Each row is a point on a tangle of strands that fork, close into loops and nearly touch. The rows are in no order.
In the rows, 128 means zero.
Points whose rows are less than 142 apart are linked; no others are.
J345: [ 93 137 157 127 123 149 184 145 135 143 142 127 147 136 121 151  99 200
  51  99 131 124 159  97  93 137 114  82 109 118 117 111 155 108 102  88
 134]
J283: [151 131 108 137 119 190  94 108 180 110 108 142 111  98 148  64 130 145
 179 129 122 176 135 118 170 166 122 113 105 109 135  66 154 156 113  85
 128]
J359: [ 63 124  98 184  98  99 180 141  96 141 163 122 133 115  77 154 138 144
  65 100 129 148 150 145  68 125 145 112 103 136 103 101 134  90 132 156
 137]
J583: [165 109 155 111 102 143 105 153 131 128 115 129 144 153 119 112  99 134
 163 162 120 109 156 130 143 134 123 117 115 145 136 113 144 156 139 116
 108]
J994: [147 102 159 124 146 131 106 137  88 163  80 128 134 118 134 111 184 111
 131 128 121 129 100 117 114 164 161 112 153  93 118 134  98 137 118 107
 141]
J706: [ 92 113  76 127 122 139 116 154 203  89 183 138 118 104 149 186 110 116
 139 117 126 155 126 126 151 168 187 108 104 144 119  84  98 136  75  85
 154]
J881: [ 59 140 132 119 121 108 207 142  85 134 112 115 129 158 104 151 122 173
  48 124 114 101 172  95  83 158 122 111 145 106 123 119 125  89  97  80
 166]
J315: [158 105 146  93 173  98 134 111 118 145  81 158 146 168 140 150 121 112
 104 164  98  64 100  75 153 135 128 138 132 114 161 119 101 119 103  98
 162]
J153: [138 121 158  97 175  88 164 111 148 121  89 164  90 148 169 151 111 161
 111 134 108  84 105 132 174  89  95 102 122 166 138 102 158 114 109 150
 132]
J75: [ 85 154 120 113 117 104 177 118 160 139 128 164 119 134 163 127 151 177
 125  91 139 153 141 134 117 120 161  66 139 150  75  91 128  56  92 100
 122]
J468: [164 117 155 128 158 118 105  97 112 114  60 128 142 152 122 115 137 155
 183 176 124 156 134 103 125 136  92  88 134  89 166 159 161 120 176 184
 161]
J184: [ 54 121 109 205  84 148 156 154 125 130 169  95  95  98  94 161 110 109
  55  76 111 138 129 157 131 133 165 144  73 129  76  74  83  95 116 109
 129]
J609: [148 104 146 125 135 195  73 108 138 142  91 162 104  97 154  98 130 147
 184 137 124 149 102 105 152 174 139 125 127  84 136 117 103 155 183 114
 154]
J265: [121 129 157 103 132 161 187 144 135 186 122 145 128 147 196 124 152 132
 101 109  84 122 164 131 129 161 147 112 109 108 127  65  97 133 107  97
 123]
J588: [159 163 155 164 134 153 110 128 150 116 179  93 140 129 114  97 135  91
 130 116 153 143 115 176 124  39 100 191  90 113 116 162 177 104 143 155
  76]
J921: [ 93 122 148 145 118 141 101 162 143 106 154 103 122  94 113 156 116  84
  85 126 142 146 107 128 106 129 153 144 125 124 113 151 108  96 116 114
 171]
J494: [109 143 144 146  87  75 160 139  69 187 107  96 126 135  87 143 115  94
  77 148 131  75 133 135  78 149 143 152 133 149 101 169 109 167 137 118
 106]
J111: [128 147 153 146  97  81 166 145 105 160 144 100 120 184  87 140  62 116
  84 164 135  58 158 138  95 109 127 130 118 159  97 189 126 148 118 113
 115]
J703: [100 137 114  87 120 169 112 132 156 105 113 140 133 146 147 102 181 156
 175 125 132 180 160 134 116 144 139  95 154  99 125  95 131  88 135 153
 119]
J546: [121 114 117 115 146 198 100 115 185  90 153 185  93 135 180 134 142 135
 174 155 114 146  93 124 178 121 125  98 107 108 158  74 109 143 122 111
 155]
J6: [198 128 136 118 143 133  92 112 118 122  68 104 159 147 108 108 158 116
 196 155  98 126 101  89 138 158  86 112 148  77 178 206 151 150 201 137
 162]
J269: [175 102 113  81 120 120  70 139 144 109 154 124 133 132 101 116  67 134
 182 123 117  99 124 122 165 118  97 128 126 170 139 139 152 116 156 109
 114]
J319: [102 123 121 145  99  66 165 140  51 169  71 104 151 127  87 146 166 127
  86 125 121 115 141 120  85 177 146 116 134 128  79 151 121 127 122 129
 128]
J29: [ 95 137  65 150 107 123 125 155 107 139 117 104 143  78 101 107 166 147
  81 108 145 185 147  93 104 178 145 131 150 105  81 127 117 108 108  83
 157]
J253: [162 121 115 109 112 131 120 135 141 120 105 145 166 157 123  90 175 186
 145 139 121 125 159  76 126 178 105  91 153 104 129 115 148 131 113  90
 145]
J967: [153 145 134 151 109 159 149 141 145 110 207 114 100  42 151 117 107 119
 101  51 140 108 122 141 130  89 159 185  78 169 113  87 162 143 109 132
  69]
J143: [ 93 147 191 148 107 114 110 147 160 119 146 116 112 135 112 155  87 167
 144  89 149 177 119 150 109 126 137 100 125 144 118  75 154 129 105 123
 114]
J864: [115 136 159 132 146  63 151 108 154 100 103 146 100 126 131 187  74 134
 102 130 113 118 106 153 159  70  99 123 103 193 127 135 166 125 107 169
 120]
J206: [163 142 140 148 150  95 149  93 127 121 148  91 106 171 101 131  65 144
 122 134 168  67 133 133 130  54  84  89 104 185 126 191 181 145  94 156
 113]
J110: [170 106 101 140 113 112 104 107  75 171 107 142 133 162  98  96 142 106
 127 121 140  65 150 152 104  99 106 213 110 145 141 172 121 148 128 142
  88]
J775: [ 87 131 122 110 128 123  95 123  97 123 115 107 142  95  83 123 155 120
 125 153 154 190 115 120  92 159 156 109 180  93 102 149 142  83 127 147
 161]
J295: [158 117  70 120 111 153  91 165 133 129 181 125 127  97 119 102 112 103
 152  84 127 100 122 164 151  98 124 223 117 172 128 151 144 134 115 117
 104]
J552: [141 135 128 136 145  86 130 132 137  94 117 133 131 137 120 107 100 147
 131  85 146 148 136 118 139  86  63 151 148 125 118 139 167 109 130 137
 121]
J478: [179 154 142 108 161 117 104 107 163  99 101 107 123 126 152 127  65 109
 163 125  96 117  89 137 179  80  60 139 117 154 158 157 174 137 139 163
 130]
J276: [ 81 148 122 105 124 100 186  96 115 169  90 153 130 136 153 124 155 173
 119 130 137 152 173  98 108 159 180  63 158 122  77  83  95 104  97  73
 116]
J74: [138 145 162 118  98 101 171 142 133 109 164 106 106 174 115 124  83 168
 111 113 130  87 169 128  93 123 117 107 118 160 162 109 197 144 113 108
 121]
J275: [ 70 147  89 158  66  76 129 155 159  93 151 130 123 105 114 173  71 127
  87 139 136 146 105 110 105 119 113 134 128 146 102 127 128  75 105 131
 157]
J372: [160  97 126 117 128  99  91 137  97 137 127 117 133 191  92 114 137 143
 135 107 129  68 126 116 126 123  74 122 140 135 133 177 170 107 130 156
 155]
J595: [146 143 138 150 124 182 136 121 153 105 111 131  86 132 147  72 101 176
 149  87 123 189 133  98 135 155  91 109 103 125 157  91 187 178 141  96
 115]
J860: [124 100 151 115 160 165 108 123 127 140 104 153 126 124 160 144 159 146
 151 180 133 158  95 121 169 166 140  89 104  94 132 106  64 171 166 112
 147]
J151: [186 131 145  63 136  95 107  72  64 163  44 121 145 127 128 100 194  88
 178 158 101 102 103 106 129 178 138 142 180 135 148 193  98 156 146 171
 113]
J457: [ 97 121 118 145 145 165  55 128 168 139 134 137 126  81 129 146 167  94
 205 139 134 168  95 149 154 154 175 134 180 102 131  97 113 169 141 107
 152]
J924: [127 106  75 113 172 187  90  95 190  95 131 178  95 149 170 126 140 122
 230 150 124 119  95 118 199  88 146  81 146 109 163 108  77 127 155 123
 136]
J241: [136 132 135 136 123 140 127 124  94 146 106 122 121  97 129  82 181 161
 127 134 154 177 165  85 122 210 147  72 154  95 110 100 114 171 111  71
 131]
J290: [170 123 138 118 169 184 112 112 129 117  88 163 116 118 134 108 128 106
 243 152  79 116  79 162 172 126 112 177 101 137 166 142 108 142 197 129
 146]
J424: [147 156 129 188 119 102 140 160 104 156 162 120 115 101 127 116  82  84
  91 110 177 104 105 142 122  58 107 183 103 133 103 157 116 135 129 138
 116]
J607: [ 98 128  87 122 150 182 129  93 171 123 187 166 126 125 215 129 186 129
 165 113 168 141 149 102 155  87 167  79 156  89 112  94  91 110 128 115
 129]
J919: [113 125  88 125 175 149 151  90 186 124 139 193 140 131 189 126 180 136
 186 153 159 167 125  86 135 120 151  91 179  81 154  98 114 146 142 135
 140]
J98: [144 148 129  63 172 129 139  78 100 134  38 141 124 129 151  99 226  95
 188 178 119 135 104 118 129 149 146 100 165 121 148 168  92 153 156 180
 111]
J621: [128 106 167 142 123 213 104 154 142 145 143 148 129  72 152 127 142 108
 168 173 119 116  94 158 129 150 155 137  99 145 149 100 113 158 148 135
 132]
J250: [ 94 126 154 121 136 103 137 121 114 131 102 143 116 150 123 138 119 147
 112 153 115 151 156 172 141 127 117  90 138 152 126 125 109 129 163 143
 106]
J461: [110 100 109 104 148 101 110 116 102 141  87 118 152  90 127 132 166  88
 120 154 120 155  91 117 104 181 186 111 189  90  81 149 121 106 110 115
 157]
J748: [175 110 110  90 186 131  73  83 124 150  79 141 145 118 126 140 118  87
 230 142 103 126 143 145 132 112 138 190 144 116 177 199 139 116 189 154
 130]
J790: [137 151 144 167 108 108 182 128 123 137 172 111 142 106 156 141 107 152
  42  97 125 114 159 146 108  49 106 150 101 148  98 122 161  78 137 167
  78]
J930: [147 137 125  80 133 164 156 101  93 156  75 145 126 148 169 103 203 111
 188 154  99 156 116 145 112 155 142 104 155  92 156 126  99 132 174 194
 112]
J756: [167 136 166 149 164 123 145 146 140 160 112 131 135 118 165 112 134 136
 119  90 118 160 120 132  86 138 110 137 115 130 133 147 148 153 129 125
 128]
J616: [ 74 133 146 176 121 138 175 128 139 151 166 141 123  76 172 140 180 119
 108 129 113 181 167 144 167 135 210  87  95 126  86  56  54 123 125  72
 111]
J925: [147 103 131 113  96 127 155 162 147 113 105 146 142 148 149 146 155 111
 105 117 140 104 171 127 105 111 132 149 130 139 135 141 127  95 102 140
 107]
J477: [172 125 144 134 112 172 137 121 132 108 191 115 131  82 158 110  88 138
 116  82 134  76 110 144 136  62 113 163  89 140 133  94 190 154 138 165
  49]
J738: [178 110  96 132 124 108  91 120 104 164 170  96 136 162 107  89 131 128
 144  86 158  75 142 104 121  97  48 145 145 116 125 208 163 152 157 160
 139]
J35: [137 124  90 126 134 181  88  92 194  51 145 149  99 135 137 122 128 150
 180 149 117 177  91 112 177 141 120 102 111  86 156  63 170 152 124 111
 146]
J446: [140 107  94  90 117 144  88 118 149 113 158 130 112 103 134 100  68 103
 130 113 112 111 113 141 151 117 117 178 102 157 136 120 146 133 120 131
 101]
J10: [ 66 133  66 157 111 166 137 121 164  86 173 128 138 126 117 143 130 149
  99  88 130 190 120 123 116 136 139 128 104 115 136  62 143  97  82 127
 132]
J763: [130 109  99 107 143 109 124  98  96 101  75 157 133 179  93 109 208 116
 137 171 131 111 139  98 148 152 132  97 170 114 159 155 123 101 128 154
 139]
J533: [ 85 111  92  90 129  74 125 101 111 109  90 149 120 152 112 132 140 126
 111 183 134 117 128 110 142 119 140 103 154 131 151 117 116 100 105 153
 148]
J626: [161  93 126 136 162  89 100 102  68 141  67 170 131 128 101 123 123 102
 152 138 128  80 124 150 143 105 116 193 137 147 130 154 119 118 132 163
 124]
J575: [ 87 122 176 172 116 128 138 142 133 107 180 143 116  96 135 182  91 150
  62 108 107 171 134 145 145 108 143 152  86 119 116  58  97 135 124 114
 119]
J658: [150 165 125 148 122  93 143 124 139  76 188  78  95 140  94 158  55 161
 138 114 172  95  87 136 149  52  72 104 124 180 108 177 196 136 104 203
 114]
J436: [ 71 163  97 174  66  87 156 152 111 109 125 119 142  88 102 164 107 142
 113 144 163 172 107  90  80 152 117 124 136 108  86 130 119  81  89 126
 180]
J208: [161 149 150 114 152  79  86 145 104 144 101 104 141 145 113  91 147  99
 136 130 116 123 102 117 113 153 113 121 161 109 118 165 114 107 106 118
 153]
J615: [ 93 123 170 108 145 197 128 123 145 116 106 152 106 160 136 137 155 170
 145 136 130 164 130 148 140 142 174  60 130 112 134  73 102 103 138 132
 133]
J915: [115 140 128  87 150 138 150 134 151 163  85 140 120 157 172 112 146 134
 137 107 102 124 138 130 110 151 126  93 127 148 125 105 114 113  91  90
 131]
J770: [141 148 138 138 102 128 148 159 133 128 200 101 114 146 127 133  43 112
  79 103 151  90 122 148  91 101 134 163  81 165  99 142 156 144  96 107
  91]
J55: [163 102 127 143 176 183  71 125 166 123  96 128 117 113 112 119 155 113
 201 135 122 172 100 120 149 155 141 130 143  79 140 123 131 149 150  88
 155]
J358: [ 49 116 172 142 124 124 169 137 126 121 156 143 110 119 139 190  82 147
  60 142 119 120 124 148 128 125 144 119 120 118 146  74 105 131 125 123
 149]
J776: [123 121 120 136 128 150  95 134 139 142 172 146 127  89 151  77 146 105
 133  84 146 142 142 136 132 137 140 161 139 103 140 110 144 130 153 139
 138]
J352: [142 117 107 159 110 126 109 141 107 185 162 120 133  99 140  98 115 109
 104  96 162 146 135 129  96 101 125 193 136 115 108 142 126 139 134 124
 124]
J623: [144 166 164 143 135 103 154 137 126  82 177  81 113 175 107 137  53 119
  78 137 161  73  96 147  89  79  86  93 109 152 117 160 165 131  91 141
 151]
J279: [189 119  95 115 152  81  98 137  78 133  76 123 170 156  87 133 110  95
 147 178 118  86 124  81 143 145 109 196 138 126 186 182  99 176 173 139
 139]
J761: [153 111 103 100 124  68 140 113  79 117  57 103 163 170  85 141 175 115
 123 157 111 111 156  76 140 161 152 116 185 137 163 182 114 123 128 175
 146]
J310: [ 51 114 108 190 112 145 123 146 102 139 153 101 110  83 117 135 157 144
  57  83 110 191 146 136 129 150 171 110  93 116  87  67  75  91 128 116
 141]
J618: [123 142 125 108 133 183 135  99 107 150 110 145 144 141 194  72 222 115
 173 133 116 158 145 131 123 179 182  96 143  61 130 102  75 120 139 161
 106]
J459: [ 79 129  61 143 126 160 108 119 202  86 204 148 120 103 163 151 142 123
 138 100 125 187 108 121 167 124 149 117 100 110 132  55 126 108  66 108
 155]
J704: [ 60 121 113 191  59 116 183 156 100 148 137 100 129 107 113 180 128 115
  35 131  86 126 139 163 101 142 173 135  98 124  97 104  88 106 147 136
 122]
J876: [ 87 152 157 105 121 115 197 152 149  87 173 116 109 148 145 175  88 156
  70 128 118 108 148 124 133 131  99 117 118 165 142 120 176 130 111 138
 124]
J903: [145  97 151 117 147 121 115 131 131 126  99 161 137 134 117 137 107 123
 163 168  99 131 122 155 129 145 153 124 128 150 161 117 110 142 150 149
 106]
J400: [115 127 144 127 136 144 134 165 157 111 135 111 137 136 102 141 122 152
  85 130 148 135 111 111  96 129 134  97 130 113 121 137 140 102 103 109
 161]
J480: [121 173 132 158 109 123 145 133 160  67 216  79  89 124 101 178  67 130
 102  57 163 120  82 143 104  57 106  98 102 182  95 174 203 122  95 189
  90]
J33: [ 80 138 140 103 129 154  79 112 154 123  87 157 126  89 151 161 149 115
 172 213 125 145  81 137 155 131 138 124 131 162 145 112  79 146 140 159
 130]
J356: [115 131 172 127  94 132 184 138 124 135 166 116 118 185  98 126  77 143
  79 127 149 102 205 141  69 140 155 115 126 146 148 134 149 148 118  79
 110]
J528: [126 145 111 168 140 159 100 139 146 115 191 113 124 103 138 113 127  99
 160  81 143 140 118 158 120  79 117 178 138  95 123 115 177 124 143 145
  92]
J964: [162 126 137 100 116 132 101 142  97 146 119 123 136 131  99 117 107  99
 152 184 114  70 106 165 140 103 127 203  89 199 135 169 105 136 118 121
 118]
J371: [109 133  71 109 168 172 126 105 162 120 136 150 124 153 193 100 189 124
 164 136 179 133 121  96 144  97 182  55 176  58 116 123  68  83  93  98
 151]
J476: [177 133  95  76 139 148  91 137 112 138  86  82 191 108 105 134 141 101
 155 163 115 142 107 101 124 184 130 160 173  93 144 184 116 162 168 148
 131]
J518: [ 26 150 142 141  98 111 220 141  93 122 105 118 123 151 115 168 142 163
  73 144 119 132 167 114 105 186 182  97 141  96 117  95  88 118 114  78
 152]
J340: [112 141 117 110 103 146 125 145 156  93 116 125 149 152 121 137 163 147
 129  92 147 159 168 124 116 105 135 126 148 117 119 123 120  61 122 156
 108]
J933: [189 139 113  83 153 164  89 125 132 145  62 106 172 127 148 106 181  88
 194 165  81 126  92  95 147 188 123 125 169  90 179 166 107 154 168 129
 147]
J412: [180 126 111 121 142 104  93 123 103 152 156  99 127 142  92 117 117  87
 160 170 155  27 116 113 133  80  90 141 126 178 147 225 144 172 155 160
 137]
J767: [128 100 112 104  77  83 134 141  39 145 123 108 155  70 118 122 154  87
 103 111 144 116 145 100  89 183 179 157 178 135 106 157 100 159 148 142
 110]
J299: [133 120 112 116 144 140  76 127  97 132 111 103 150 123 100 103 132 104
 165 165 129 155 121 139 111 137 121 150 167  99 147 164 130 141 174 178
 124]
J952: [115  98 151 156 105 131 109 141 143 120 156 149 126  95 141 144  99 132
  97 163 120 153 144 135 187 147 160 144  94 129 102  55  75 128  99  76
 121]
J178: [ 91 139 133 123 167 174  87 117 131 121 107 154 131  87 125 141 164  86
 195 190 136 158  96 143 143 133 178 175 165 135 147 119  97 138 167 152
 118]
J798: [122 147 191 127 137 170 197 114 144 170 146 128 121 135 199 148 126 169
  86  95  93 115 160 148 137 124 136 103  96 113 125  58 159 139 119  88
 111]
J171: [150 157 130 152  99  34 182 165 125 106 129 109 127 153 130 138 102 103
  88  85 117  81 140 122  94 124  94 159 123 151 102 199 143  96 103 108
 148]
J547: [189 110 143 100 133 151 101 141  99 130 125 145 122 159 128  67 131 111
 189 109  98  91 140 131 147 156 103 163 134 136 173 171 118 165 179 127
 127]
J31: [160 126 133 108 132  70 137 126  88 130  60  86 146 174  77 177 123 106
 117 197  93 100 139 100 167 145 125 109 142 177 177 167  99 140 138 161
 152]
J961: [ 95 143 135 143 128 155 141 119  87 143 116 128 120  57 144  89 183 151
 123 104 154 231 157 106 127 189 189  54 135  88 109  64 101 135 110  99
 144]
J755: [ 48 140 141 153 116 135 202 145 147 116 148 145 120 142 136 200 140 152
  69 144 136 152 156 110 123 136 166  91 137 111 124  54 102 117 113  98
 153]
J179: [162 118 137 124 174 162  75  96  91 133  83 144 104 113  98 105 127  98
 232 139 116 112  96 159 132 119 116 201 132 140 175 185 132 151 204 154
 131]
J553: [ 70 144 103 171 105 132 135 163 136 128 151 117 132  71 122 131 115 145
  93  97 165 200 137  92  94 152 148 116 136  89  91 102 133  77 117 109
 176]
J702: [148 143 141 126 166 103 123 124 123 119  95 159 113 127 146  99  87 148
 155 130 121 135 125 143 170 101  74 135 123 129 161 112 155 145 169 170
 125]
J416: [155 139 115 120 161 114  74 137 136 105 109 111 125 111 115 151  52  96
 167 139 126  84  69 143 157  74  94 159 113 181 151 144 135 124 118 162
 147]
J654: [138 100 154 126 102 103 118 123 121 119 117 139 152 157  88 109 129 170
  59 161 147 104 156  90 126 124 101 119 126 120 141 147 145 157 122  89
 123]
J884: [192 123 159 121 160 111 108 124 134 145 123  94 104 138 116 123  82 116
 148 148 152  55 123 128 145  56  76 132 116 194 134 214 176 143 119 192
 132]
J145: [ 51 119  87 150  92 107 144 126 168 125 128 165 127 107 142 172 108 139
 101 133 115 114 122 103 112 142 151  99 118 150  91  99 115  81  95 124
 151]
J600: [100 151 128 164 101 102 119 118 114 122 150 107 147 118  71 127 114 146
 125 176 180 165 105 146  86 142 101  83 156 143 126 151 146 145 154 170
 144]
J799: [ 84 138 110 124 160 166 111 127 135 118 104 143 130 105 171 151 161 132
 159 189 157 192  82 110 170 172 169  77 164  92 131 109  31 147 135 124
 141]
J503: [108 131 127 152 123 105 155 151 140 137 130 162 127  92 153 138 156 110
 108 136 107 178 148 140 153 138 178 144 126 127  88  70  54 113 109  88
 112]
J695: [106 125 131 120 119 180 110 139 188 168 139 137 144  88 169 156 144 129
 165 195 114 125  72 145 155 144 126 107 108 152 132  85  77 143 115 128
 151]
J978: [127 139 145 105 152  67 188 138 124 120 125 128 108 175 132 129 105 141
  65  87  94  94 146 125 116 121  86 128 123 160 121 167 138  69  86  87
 151]
J86: [148 145 133 138 106 169 144 161 152 127 191 119 116  87 143 142  74 126
  94 104 121 127 125 151 126 101 161 169  51 156 127  94 146 151  76 100
  91]
J947: [103 129 194 154 117 170 118 165 135 113 130 124 120 133 115 141 119 157
 132 102 145 158 150 160 137 120 168 105 115 122 119  56 104 119 143 138
 111]
J810: [124 126 157 132 103 121 172 171 114 165 152 127 126 147 142 130 148 135
  95  81  96 125 188 153 122 180 162 136 112 112 106 109 125 122  82  71
 139]
J327: [ 89 118 191 130  92 104 181 130 112 158 156 105 110 159 109 164  61 115
  57 160 112  71 188 157  95 129 158 142 112 130 108 134 140 154 122  80
 123]
J484: [188 144 144 137 159 100 112 133  99 158  85 125 155 162 142  85 157 123
 142  90 131 138 121 121  89 140  78 137 151 101 142 197 138 157 135 126
 137]
J509: [160 136 156 131 117  76 143 137 148  94 127 123 105 131 129 137  70 153
 101  96 126 116 130 155 144  85  84 137 122 163 120 125 179 104 109 139
  81]
J830: [102 151 122 147 126 174 147 125 137 166 152 141 110 101 176 119 221 136
 131 157 124 170 163 154 157 177 188  71 112 104 101  69  44 159 116  83
 128]
J24: [166 107 135 134 125  60 123 105 119  93 122 115 138 160  79 130 101 130
  90 172 146  78 148  92 144 106  90 131 119 158 146 156 137 143 160 107
 131]
J530: [143 100 109  96 101  77 111 106  61 163  84 130 142  78 106 108 148  80
 123 144 135 111 121 126  91 150 153 179 167 168 116 186  99 151 139 145
 104]
J874: [194 112 107 100 140  92  92 127 118 124  58 104 159 159 107 135 122 111
 149 159  93  69 127  81 186 134  86 146 119 160 179 168 107 145 146 147
 164]
J857: [124 144 158 143 149 161 163 114 162 134 105 142 114 137 151  90 149 182
 130 108 109 178 148 124 129 154 111  84 108 131 131  79 154 146 159  90
 115]
J733: [125 126 140 145  87  83 161 172  71 153 123 103 136 136 105 123 164 122
  78 100 124 136 178 143 117 178 154 143 155 120  83 137  90 139 104  78
 108]
J80: [152 143 133 138 102 134 113 118 151  62 196  90 117 116 118 170  67 146
 130  65 130 133  59 155 128  82 118 115 103 162 126 129 202 134  97 175
  49]
J76: [176 123 109 142 128  37 133 122 115 110 134 108 114 146  76 145  68  93
 106 182 151  74 155  83 161  66  75 157 107 184 133 213 132 166 135 143
 122]
J472: [134 107  57 108 145 123  88 119 148 105 134 146 157 151 122 152 141 132
 169 113 137 167 140 158 133 130  94 147 156 100 148 130 162 112 139 152
 126]
J45: [152 110 155  58 124 124 121  71  34 158  90 138 143  73 122 103 168  85
 151 156 117 116 115 144 115 165 157 168 164 156 130 187  98 169 162 190
 108]
J15: [ 65 115  75 109 126 134 118 131 168 126 140 162 140 114 146 136 144 126
 139 151 136 148 132 104 123 155 173  80 143 138 117  89 100 111  95  92
 153]
J511: [131 134  85 119 144 130  70 129 129 114 133 112 140 116  87 154  89  87
 179 154 146 110  83 166 152  82 111 213 132 136 153 148 136 100 140 170
 138]
J408: [159 124  92  78 186 144  64  87 157 153 130 120 134 135 141 151 109  88
 204 136  91  95 133 155 136 108 105 205 180  66 156 168 180 111 163 146
 139]
J37: [134  93  86 112 149  87  98  98 104 136  47 158 120 143 124 103 138  97
 121 168 128 102 105 122 145 121 119 171 146 138 143 127 117  87 110 152
 143]
J313: [180 123 103 113 155 149  73 132 165 116 150 113 130 130 126 151  81  96
 184 117 128 114  91 162 152  78  95 183 150  76 163 139 176 111 135 147
 122]
J890: [164 141  98 129 127 136 139 135 135 128  86 156 146 166 106  89 187 190
 145  88 130 168 126  89 118 143 104 118 153  91 123 105 147 103  87 103
 118]
J646: [122 129 130  98 147 126 178 115 167 142 113 146 139 150 171 125 179 169
 103  77 110 127 157 119 111 127 108  89 125 160 105 130 148  85 108 112
 116]
J36: [162 120 173 150 151 139 134 112 132 156 123 168 128 125 161  85 162 171
 133  80 120 177 169 118  77 140 109 119 109 115 158 137 173 158 169 103
 116]
J463: [109 136 132 176 104 161  86 152 182  91 185 115 135 113 117 176  92 133
 146  94 132 181  90 162 135 119 120 125 106 154 106  71 140 143  85 127
 110]
J388: [105 146 140 189 103  69 221 126 125 125 167 135 122 130 129 142  86 142
  52  93 141  86 143 130  79  75  85 136  95 140  84 153 172 103 114 128
 109]
J514: [182 122  98 135 140 126  80 124 120 134 145 113 123 166  85  96 123 101
 199 117 163  58 118 117 120 104  78 160 152 124 165 192 187 176 167 186
 142]
J564: [149 165 177 167 123 142 177 125 135 139 222 105 119 143 123 147  78 127
  86  96 170  82 155 151  78  58 131 136  66 161  95 141 140 150 145 124
  72]
J852: [170  96 158  87 155 144 104 124  93 140  60 145 125 156 143 113 123 112
 159 180  82  70 100  91 173 146 139 122 115 114 168 125  68 138 152 116
 155]
J251: [110 149 178 105 123 143 212 125 150 127 188 131 128 121 172 176  77 174
  49 104  82 124 149 149 146 104  89 110  97 139 126  90 182 139 120 116
 104]
J311: [ 90 135 153 180  94  65 213 144 134 108 142 120 103 132 130 159  97  95
  46  95 100  63 122 143  99 113  99 145 108 131  90 168 142  97 115  97
 157]
J985: [161  84 112 115 123 144 103 141 145 125 161 152 139 117 143  97 141 124
 170 112 118 115 134 117 142 145  88 187 133 109 137 146 148 155 176 137
 140]
J725: [147 123 165 124 100 132 146 127 116 131  80 125 140 146 119 102 145 157
 106 153 143 137 175  76 119 185 102 108 148  95 125 121 129 183 118  71
 143]
J229: [108 103 157 124 127  72 160 114  96 131 117 141 114 146  97 118 110 169
  81 110 134 130 187 144 127 119  95 113 115 163 114 153 142 107 155 147
 106]
J440: [102 128  76 124 165 147 100  95 147 114 108 149 147 123 173 135 174 119
 175 167 179 169 101 100 160 127 191  81 183  61  93 124  43  89 122 114
 123]
J177: [156 159 131 157 151 119 122 134 111 135 152 108 122 132 103 118 107  80
 136 103 171  95 117 162 118  50  90 198 111 118 112 187 135 117 136 194
 111]
J638: [107 144 103 120 124 172  52 140 193  92 165 128 131 113 124 128 124 141
 185 110 122 191 110 160 123 123 120 115 137 128 118 104 134 125 118 144
 133]
J341: [144 140 135 135  87 145 152 113 150  95 222 103 144  98 160 125  96 141
  61  86 147 106 111 155 127  47  99 151  91 145 103 105 184  97 128 157
  51]
J935: [113 141  57 138 131 155 103 135 173  94 163 118 138 147 115 145 120 128
 151 106 142 181 107 162 119 134 109 131 120  97 142  94 173  98 110 145
 138]
J48: [104 107 132 138  85  96 160 123  80 125 171 125 143 138  82  99 129 168
  68 104 158 138 167 140  92 109 112 114 122 140  92 122 156  91 133 137
 120]
J127: [173 109 146 118 169  94 124 116 145 135  62 128 117 169 129 145  92 124
 113 131 102  60 110 108 146 107 102 114 115 154 158 139 162 129 105 124
 153]
J855: [105 109 166 122 132  88 175 158 106 139 122 124 100 189 123 133 107 132
  71  60 106 116 157 133 114 140 136 132 117 136 115 135 131 116  98  68
 125]
J112: [ 73 129 127 146 109 165 103 115 100 151 143 103 132  38 135 121 177 131
  96 115 144 192 161 110 127 161 209 108 115  96 105  62  79 117 115 105
 151]
J333: [173 126  91 128 106 133 115 156 118 160 132 128 125 145 104 103 125 110
 117 107 125  71 104 156 135 104 111 203  80 158 129 154 118 160  93 112
 107]
J488: [100 130 124 128 117 153  93 123 108 133 134 117 141 117 101 111 150 141
 143 138 146 171  93 140  97 166 106  93 146 114 136 124 144 140 158 179
 159]
J965: [102 136  94 117 136 174 167 117 138 162 138 142 126 142 186  82 229 142
 154 130 126 156 144 131 132 154 162  71 134 112 118  88  63 137 137  98
  99]
J841: [174 112 132  68 119 149  89 111  86 138  83 140 122 168 116  66 129 121
 150 145  78 109 130 101 159 182 120 114 135 111 179 139  91 169 164 115
 138]
J974: [108 132 153 140 125 174  99 159 140 144 155  96 142  98 109 130 148 101
 136 153 131 142 105 159  85 149 175 148 121 143 134 143 108 137 131 125
 142]

A tip is a point with one link. Name the tips that can be reached along the links from each point below, in the order of the rows.
J206 | J372, J623, J80
J299 | J468, J924, J600
J509 | J290
J706 | J29, J925, J472
J112 | J279, J964, J76, J890
J755 | J919, J767
J978 | J276, J564

A fork is a point with three links, a tip a point with one. Leave the first point through the second and follow the links. Name the first fork or tip that comes.
J518; J881 | J919
J333; J110 | J279
J509; J864 | J776
J295; J446 | J725
J733; J319 | J265
J552; J702 | J290
J974; J921 | J767
J546; J35 | J488
J810; J855 | J564

A piece is all that can be reached along the links. How many separate loops has the piece of each point below (a circle has one, a figure eight two, a Y none), and how many tips (points with one link)?
J436 | loops 0, tips 3
J250 | loops 0, tips 4
J352 | loops 1, tips 1
J341 | loops 1, tips 2
